Each row is a point on a landscape with many valleys, with its height.
From any point a ball rolls to the lowest of the 4 points nearest to it. It stops when none of these is lower. Distance is the straight distance between rows; heights are no part of it.
Litil: [ 22   4 -38  33 -50  -7  -1  24]  h=37.9
Bife: [ 12 -14  -2   1  14 -15  20  10]  h=8.9
sune: [-19 -11  13 -17  37  -3   3   3]  h=29.7
Lofo: [  6   3  -1   9 -15  25  17 -12]  h=40.2
Semo: [ 21  -6 -43  24 -25 -13  12  19]  h=6.1
navoz: [  2 -32  19  -2  33 -42  -7  24]  h=10.1
Vov: [ -6  14  -6   4 -10  33  19 -19]  h=58.7
rin: [ 17  -5 -29  18  -9  -5  28  10]  h=36.2
kas: [-30  13   9 -34  25   5 -14 -15]  h=23.2
dit: [ 10   1  21   8 -24  10 -22 -11]  h=16.7
vadi: [ 12   6  11   9 -27  19  -6 -15]  h=9.5
fip: [ 21 -19 -15   9   9 -32   5  22]  h=52.3
Gor: [-36  34  -5 -36  16  14  -1 -21]  h=23.4
Sebog: [-25  -6  25 -26  34  -5 -16  -2]  h=22.3
Ruko: [-21 -30  21  -4  47 -24  18  26]  h=17.2
Mumif: [ 19  -5 -51  21  -4 -27  15  25]  h=33.9
vitim: [ 18  -1  -4  23 -31   2   2   1]  h=23.6
Milum: [ 10 -18 -12   7  24 -23  21  21]  h=42.9
numig: [ 18  -7 -52  22  -8 -17  35  20]  h=37.3
befeb: [-13   4  23 -24  23   0 -27 -13]  h=8.0
Luz: [-49  15   7 -33  41   1   4  -4]  h=22.1
sedod: [-12 -24  23  -3  40 -24   4  19]  h=14.7
feri: [-11 -21   7  -3  40 -17  30  19]  h=21.0
zan: [  4  -1  20  -6   2   8 -19 -12]  h=14.4
feges: [ 26 -19  -1   8   0 -33 -11  21]  h=63.6
mur: [ 22  -4 -51  23 -28 -26 -18  27]  h=56.7
vafen: [ -9   9  10 -18   8  16 -13 -20]  h=7.9
vep: [ 19   4 -15  31 -54  -4  -9  16]  h=28.8
losan: [ -9  24   4  13 -36  47   4 -21]  h=25.4
Ber: [ 21   5 -28  34 -39   6  23  16]  h=45.4
nubor: [  8 -25  22  -6  25 -29 -17  10]  h=4.2
gak: [  2   8 -11  14 -14  23  27 -13]  h=50.5
Fas: [ 19  -3  -6  15 -15   2  11   1]  h=9.7
rozu: [-39 -11  16 -19  47  -6  10   5]  h=23.5
zemis: [  6   7 -13  23 -35  33  30  -3]  h=44.6
vomup: [-15  -9   3 -10  36   3  22   4]  h=67.7
sedet: [-30 -24  11  -5  50 -18  21  12]  h=17.3
Palo: [-14  18  10 -13  -9  28 -13 -27]  h=7.7
kopo: [ 19  -3 -13  20 -19   4  17   2]  h=24.4
Dus: [ -1 -15  26 -11  24  -7 -18   2]  h=9.4
Zil: [ 16  -4 -17  14  -9  -2  24   6]  h=42.8
rovu: [-15   8   8 -12  14  16   6 -15]  h=32.3
vev: [  1  17   8  18 -48  39  -2 -12]  h=11.8
vosi: [  4   0  23 -10  -3   9 -27 -12]  h=20.0
Fesa: [ 22 -10 -23  19  -8 -19  16  18]  h=53.1
gazu: [-13  16   2 -13   7  23  -1 -17]  h=14.6
Kod: [ 13 -20   2   4  18 -30   4  19]  h=20.1
Ded: [11 -4  3  2  5  4 14 -4]  h=49.7
Fugus: [-17  24  -4  -8  -4  38  10 -24]  h=69.4
kisa: [ 24 -11 -22  15  -1 -27   6  18]  h=65.1
dedop: [-37   6  16 -34  39  -5  -7  -2]  h=3.0
Gat: [ 12  11  -6  29 -47  27  17   3]  h=33.6
durob: [-10  -1  15 -16  19   8  -6 -13]  h=17.4
vavo: [  1 -13  10  -7  25  -4   3   0]  h=22.9
feba: [-21  21  14 -24   1  10 -37 -26]  h=17.5
losar: [  0  14  21  -8 -22  20 -30 -23]  h=31.8
bul: [ 10  10  10  21 -55  24  -8  -3]  h=9.1
Ruke: [ 23 -20 -37  17  -5 -40  -9  27]  h=61.8
bivof: [  8   8  16  14 -42  22 -18 -12]  h=3.2
Pata: [-30  22  14 -38  14   2 -26 -17]  h=9.3
Moz: [ 20  -3  11  14 -23   0 -16  -3]  h=19.3
pimi: [ -2  -7  31 -15  14  -6 -27  -7]  h=18.5
vozo: [-39  41   1 -46  19   1 -16 -14]  h=21.2
lar: [ 20  -9 -32  20  -6 -14  23  20]  h=38.4
lisuz: [ -7   7   1  -3   7  23  14 -16]  h=63.2
nidu: [ 25  -6 -20  19 -26 -15   0  16]  h=42.1
mozum: [-17   9  27 -26  11  -2 -33 -18]  h=31.5
rel: [-20  22  20 -37   8   4 -49 -23]  h=36.3
kis: [-31  36   7 -44  12   6 -25 -24]  h=20.2
Dapu: [  2   8  11  -6  -5  17  -3 -17]  h=7.0
Figi: [ 10  -9 -16   7  13  -6  34   5]  h=62.7
kop: [ 28  -7 -21  23 -27 -26 -17  19]  h=50.4
Bugi: [-23  25   8 -25   6  19 -13 -25]  h=4.1
Seze: [ 17   0  -9  24 -43  10   4   4]  h=25.7
vezu: [  3  10   1  14 -32  30   6 -12]  h=19.0
rudo: [  5 -25   2   4  28 -32  13  27]  h=25.3
vuve: [ 13 -18  19  -4  20 -23  -8   8]  h=7.2

Two balls start at each pair of points below. Name the first point that both come to, or write never.
Lofo and Moz => vadi
vep and Ruke => never
rin and Gat => never
gak and losan => bivof
zemis and Fesa => never

Call two points neighbours if one is among the 4 nearest of the other. Go from one point of each pair to the other, from neighbour to neighbour, staying as low as possible. Name the highest point that can't be avoided.
dedop and Semo => numig
bivof and Fas => Moz
Bife and Bugi => Kod
Bugi and Pata => feba
Fas and dedop => Sebog
nubor and befeb => pimi
Dapu and befeb => durob
Bugi and Dapu => Palo
